Points on a hilly landscape, in no order, each with its height.
A ball rolls from a point to whichever of its 2 nearest points has the largest drop for the distance, and stops where none of them is lower. Distance is the straight distance between rows; heights are no part of it.
zafat: [  2  -4   4  -5   9  10  17 -11   0   2  15   2 -10   9   1  12 -17  -2
 -10   5   4]  h=614
Rifo: [ -3 -14  -4   7  -6  -8  13  25 -10 -13  -7   6   8   5   6  -4  25 -19
  -9 -18  -6]  h=751
Mas: [ 14  -6 -11  -5   3 -10  21   4  -6  -2  12   2   3  -9   6  11 -11 -17
 -12  -6   4]  h=230
zun: [ -9  -9   2   3  -1  -4 -21 -14  21 -10 -25 -11 -14   1  -1  11   0  13
   7  29   3]  h=709
susus: [  9  -4 -19  -2 -16  -8   9  -1 -18  13  12   1  18  -7   3 -13  -6 -12
  -4 -36  -3]  h=651
Gime: [ -2  -5   6  -1  13   6  -9 -15  12  -3  -5  -1 -13   3   1  12 -11  16
   0  25   3]  h=644
piran: [ -4 -19   7  10   4  -9  -7  -8   9 -12 -14 -20  -5  -1   9   9  17  16
   8   9   1]  h=335
Salil: [ -5 -20  -8   9  -3   4  22  26  -8 -15   1  -6  -9   4   9   6  15 -20
 -11  -2   4]  h=636
poto: [  0 -14  -2  -5  -6  -5  22   3  -4 -10  17 -12  12 -16   2   2  12 -12
   0 -18   1]  h=287
Sobor: [ -3 -25  -7   7  -2 -12  12   4  -8 -22   2 -17   9 -14  12  11  29  -4
  -1 -14   0]  h=299
tibes: [  6 -12  -8   6   4  -6  11   5  -2 -13   3 -10   1   7  10  13   8  -2
   1   1  -1]  h=206
rikad: [ -2 -11  20   0  11   0   1 -16  26  -9 -13 -15 -13 -10  -2   2  -3  13
   6  17  -1]  h=674
Nofo: [  5  14   6  -4 -13  -5 -11  -3  -6  19  -5  10  13  -4  -1 -23  -6 -13
   9 -23  -2]  h=445
nabas: [ -6   6  12 -11   1   3  -2 -11  15   0   4  -8  -3 -17  -4  -3  -4  14
   8  14   5]  h=497
Fep: [  0   7   8  -9   4   7  12   4   1  16  12  16  -4   8   2  -2 -24  -4
 -25 -11   0]  h=796
labe: [-13  -8   3  10 -13  -2 -26 -18  13 -16 -25 -18 -14 -12  -4   9   5  19
  17  23   1]  h=744
tagu: [ -4  -3  -8   4  12   0  -6  -3   3  -2  -3   0 -19  18   3  13   0  11
  -2  24   5]  h=607
rurik: [  1 -14  -6   7 -16   3  23  25 -22   0  12   8   1 -18   4  -4 -11 -28
 -16 -23   3]  h=645
Kep: [ -7   3  -3  -2  -2   5  -6  11   3  11 -11  21  -5  25   1 -14  -8  -6
  -5   4  -6]  h=661
vala: [ 10   7  -5 -10 -16  -5   2  -6  -5  22  11  -1  23 -10  -3 -15 -12  -6
   2 -33   1]  h=660
sapuf: [-15  -2   3  17   6   5 -23   1   6 -11 -17 -16 -15   3   3  11  13  29
   6  27   2]  h=455
faf: [  6   1   2   0  -6  -6  -2   1  -9   5  -3   5  13   3   1 -10   7 -15
  13 -18  -5]  h=414
libiv: [  2  -8   2   5  -9  -8  12  20  -7  -1 -10  13   5  15   6 -10  10 -21
 -10 -24 -11]  h=766
gam: [ -1 -12 -10   7   1  -8   5  19  -7 -11  -8  -4  10  19   7   6  29  -9
  -3  -9  -2]  h=722
Fumo: [  5  24   5  -3 -13   4 -16  -1  -8  29  -1  11   7  -8  -2 -18 -23  -5
   2 -17   0]  h=427
lenar: [ -4  16   1  -4 -13  -7 -16   3  -1   3  -7  22   9   5 -13 -16   1   3
   4  -3  -7]  h=729
bug: [  7  -4 -18   5  -2  -5   4   3 -11  -2   3  -1  12  16   5   8   2  -5
   2  -4  -4]  h=286
govor: [ 16  11   4 -11  20   2   1 -11  -1  15  12   8   4 -11  -3  10 -22   1
   2   5   9]  h=244
fuv: [ -5   0   5   5  -7  10 -21 -15   9 -11 -18   3  -9 -15 -11   8 -10  15
  25  32   6]  h=703
sek: [ -5  -6  22   1   4   3  -7 -15  24 -13 -17 -11  -9  -7  -6  -8  19   6
  15  10   0]  h=663
Sakal: [ -3  10  -1   3  -3  -2  -8 -11  -3  -9   9 -19   1  -6   2   4  11   9
   9   2  -2]  h=387
rerav: [ 1  5 13  2  8  2  5  3  0 -6 -2 -3 -1  6  1 -8 17 -7  6 -2 -8]  h=370
Zos: [ 3 11 13  1 -1 16 -6 -6 12  1 -5 -2 -4  6 -7 -4 -8 -3 18 13 -2]  h=765
dukeg: [-10  11   1   4   3   7 -17   0   2  -5  -6  -4  -5   3   0  -2  16   8
  13  18  -3]  h=516
bome: [-11 -16   7  15   9  -6 -20  -6  -1 -11 -18 -17 -13  -3   4   6  21  30
  11  16   0]  h=406
megof: [ -2  15   6   1  -6  16 -15 -10   5  -3  -5   3  -3  -5 -15   6 -17   8
  19  23   3]  h=733
bezu: [ 14   0 -15  -7  -3  -5  19   0 -16  10  23   8   4  -9   2   8 -24 -14
 -16 -18  10]  h=241
Zuvo: [ -4  25  -1  -2  -6   9 -17  -1  -6   6   3   2   4  -6  -6  -6 -10   3
  12   4  -2]  h=385
sig: [  1  -7   5   6   9  -3  10   3   6 -11  -9  -5  -8  15   6   6  13  -3
  -1   8  -2]  h=281
Ruz: [  2  16  -5  -2  -7 -10 -16   3 -10  18  -7  26   9   3  -6 -19 -16   3
  -8  -8  -8]  h=705
dani: [  6   6  17  -7  10  16   8  -1  11   8  -1   4  -3   8  -4  -2 -20 -10
   3   4   0]  h=795
kazis: [ -5  10   7  -7  -9   4 -16 -15  11  -4   1 -14   6 -25 -10   5  -8  19
  16  13   3]  h=522
kave: [ 13   1  -2  -9  15  -6  15  -6   0   5  14  -2   4 -17   3  14 -13   1
  -6   0   9]  h=212
kub: [ -3 -15  14  -1  12   2  18  -8  23  -9  -5  -7 -13   2   0   1   0   4
  -8  16   5]  h=643
rofut: [  8  -6 -15   5 -14  -5  18  14 -25  11  14   6   9 -12   3  -7 -12 -16
 -16 -33   0]  h=646
Bupo: [  3   1   3 -11  -9  -4  18  -2   1   1  17  -9   6  -7   1  -6   0  -7
  -3 -18   4]  h=301
gez: [ -6 -22   8  13  13   3   5   3  20 -13 -25 -20 -22  17   2  10  17  20
  -9  17   2]  h=556
Zefo: [ -4 -14   8  -5  17   9  23  -5  12  -3   9   1 -17   5   6   8  -6  -4
 -11  12   5]  h=624
Rasu: [ -1  20   3  -1  -2   5   0  -9  -5   3  16 -10  -3  -2   2  -1  -1   1
   9  -1  -1]  h=350
rebad: [ -7   3  14   7   9  11  -3   2  10  -9 -12  -3 -11  10  -3 -12  23   1
   9  10  -7]  h=447
kenam: [  3  20   2  -7 -13   3 -20 -11   2  -5   6  -7  18 -27 -20   2   4  15
  18   3   0]  h=551
Keko: [ 12  -2  10  -3   6   4  18   3   9   3   2   2   0   5   6   3 -13 -18
   2  -5  -2]  h=813
Naro: [  6  15  -7 -12  -6  -4  -3 -13  -3  10  18   0  11 -18 -16  -8   0  15
   7  -3   8]  h=452
Difi: [ -2   2   8   2 -13  -5   2   7   1   2  -7  13  -2  16   2 -23   9 -22
  -5 -23  -8]  h=781
suz: [ 11  19   3  -4  13  13 -16 -10   2  11   3   7   2 -11  -8  16 -27   6
   6  16   7]  h=297
Leka: [ 12   4 -12  -2   3  -4  -2   1 -17  27   7  17  14  -7   0 -16 -17  -1
  -3 -18  -2]  h=416
Luzu: [ -3   6   7 -14  -2  -4   3  -6   9   7  11   3   9 -14  -9 -10  -1   9
   7   3   4]  h=474
ker: [-14   0  -8  -2  -3  -5 -10  10   9  -9 -10  -4   0  15   3  -2  23   1
   0   5  -3]  h=561
Sodo: [  1  27  -3  -6  -5  10 -14  -1  -1  23   8   6   2  -5  -2  -4 -25  -2
  -2  -6  -1]  h=412
seto: [ 12  -3  -1   3  -4  -8  14   5 -16   8   5  13   7   5   2  -8  -5 -15
  -1 -18  -3]  h=371
zamo: [  5 -10 -13   8  -5  -2  16  13 -17   2   3  11   4  18   4   0  -8 -13
  -8 -10  -3]  h=348
Daz: [ 12   1   9   5  -7  -5   6   5 -17  23  -2  16   0   4   4 -19 -17 -12
  -5 -26   1]  h=389
nudi: [-14 -23 -10   9   0   2  15  19   4 -16  -8 -14 -12  13   9   6  27  -9
  -9   3   4]  h=621
vog: [ -7  17  10   0 -12   6 -25  -5   2 -10  -6  -4  19 -15 -13  -1  10   4
  18  -1  -8]  h=579
Tek: [ -3 -10  -3   9   0   2  11  21   4  -9 -14  -1  -6  27   4  -3  19 -19
  -7  -7  -7]  h=672
Roni: [ -5   2  -3  -4  -6 -10   0   6  -6   0   5  14   8  11  -5  -9   8   5
  -4  -5  -9]  h=756
balen: [ -2 -13  -6   4  -5   0  27  25  -9 -11   7  -2  -5 -18   9   2   2 -27
 -12  -9   4]  h=642
nukur: [  8  17   6 -11   1   0   7  -4   1  14  16 -10  -1  -8   0   0 -12  -3
   3 -11  11]  h=322
difo: [ -4   3  -3   2  -9  -9  -5  12  -9  17 -11  23   0  19   1 -15  -8  -4
 -14 -10  -8]  h=683
naru: [  1  12 -10  -8  -6  -6 -11 -10  -5   0  16 -11  12 -14  -5  -4  11  13
   3  -7  -4]  h=426
Luki: [ -9   4  -8   3  -5  -6 -20  -6   0 -15  -5 -19   6  -3   4   9  21  11
   4   2  -5]  h=436
Datu: [ -4  12  -5  -7  10   6  -6  -7   0   5  11  11 -11   1  -4   5 -14   7
  -6  15   2]  h=593
Lifa: [ 10  16 -19  -1   8   6 -16  -8 -14  14  12  11  11   3  -9   6 -17  13
  -1   6  -2]  h=415
Sogam: [ -2  -8   6   4   5   5 -18 -21  16  -4 -17  -6 -10  -8  -3  13 -15  19
  10  33   4]  h=673
dipav: [  9  12 -15   0  14   4 -17 -14  -7   2   4   2   8  -9  -7  12 -18  18
   2  18   2]  h=357
veko: [ 12   2  -4   0   4  -1   6   1 -18  25  10  23   1   5   4  -8 -27 -11
  -9 -15   2]  h=401
Tures: [ -8 -25   0  12   9   5  16  15  16 -16 -14 -20 -22  16   6  11  26   5
 -14  10   8]  h=594
tep: [  6   9 -16  -1   6   0  -7  -1 -14  16  13  11  12   2   1  -8  -6   4
  -1  -3  -4]  h=444
vak: [ -9  -3   3  14  11  10 -23  -5  14  -7 -23 -15 -28  10   3  21   0  25
  -4  32   4]  h=487
libak: [ -5  11  -9   1   5   1 -11  -2  -4  -2   5   4  -7   9   0   1   1  10
   2  16  -1]  h=564
dob: [  3  -2  -4  -5   2 -11  16   4  -3  -3   7  16  -4   9  -5  -3   1  -1
 -13   3  -1]  h=777
dumer: [  3  13   5 -17   9  13  -2  -6   2  19  16  18  -2   4  -5  11 -31  -1
 -17  -4   2]  h=802
gad: [-16  -4  -6  -2  -7  -3 -25  -1   4 -15  -7  -9  10  10   2   5  34   8
   7  -5  -4]  h=495
kivi: [  3 -14   1  -6  -1  -5  30  11  -7  -3  11  19 -11   0  -4   1  -8 -14
 -15  -3   5]  h=788
patat: [  6  -1 -15  -4   0 -12   3  -4 -11  -1  15  -2  17  -9   2  -6  10   0
   1 -12  -3]  h=456
kidok: [ -6 -19   3   2   5 -10   2  -5  -2 -12  -4 -23   7 -13  14   8  20   7
   8  -3   1]  h=265
Mipop: [  5  -4   9  -8   6   4  26  13  -1  11  11  16  -5  -4   3  -2 -16 -16
 -18 -10   3]  h=791
rifub: [ -2   6  17  -1  -2  -2 -14 -10   8 -13  -8  -9   7 -14  -6  -4  18   3
  17   2  -4]  h=615
gav: [ -3 -21  -7  -1 -11 -10  16  10 -13 -19  11  -3  15 -14   7   3  25 -17
  -5 -22   0]  h=298
kov: [ -9   1  -4   2   0   6  -2  16  15  -2 -16   5  -5  28   1  -9  11  -9
  -4   7  -4]  h=620
nekez: [ -4  -9   7  11  13   8  -4  -2  19  -7 -17 -20 -20  14   5  13   2  15
  -1  21  -2]  h=519

Where does a ball stop that starts at each point below?
rurik => kidok
dob => poto
naru => poto
Rifo => poto
Zos => tibes
rifub => poto
labe => tibes
Difi => tibes
Leka => tibes
nekez => kidok

Call two points neighbours if one is among the 2 nearest of the other. Go from one point of each pair to the other, from neighbour to neighbour, staying as low as possible. Name the highest point that can't be avoided.
kave, poto => Nofo
tibes, kave => tep
kidok, poto => Sobor
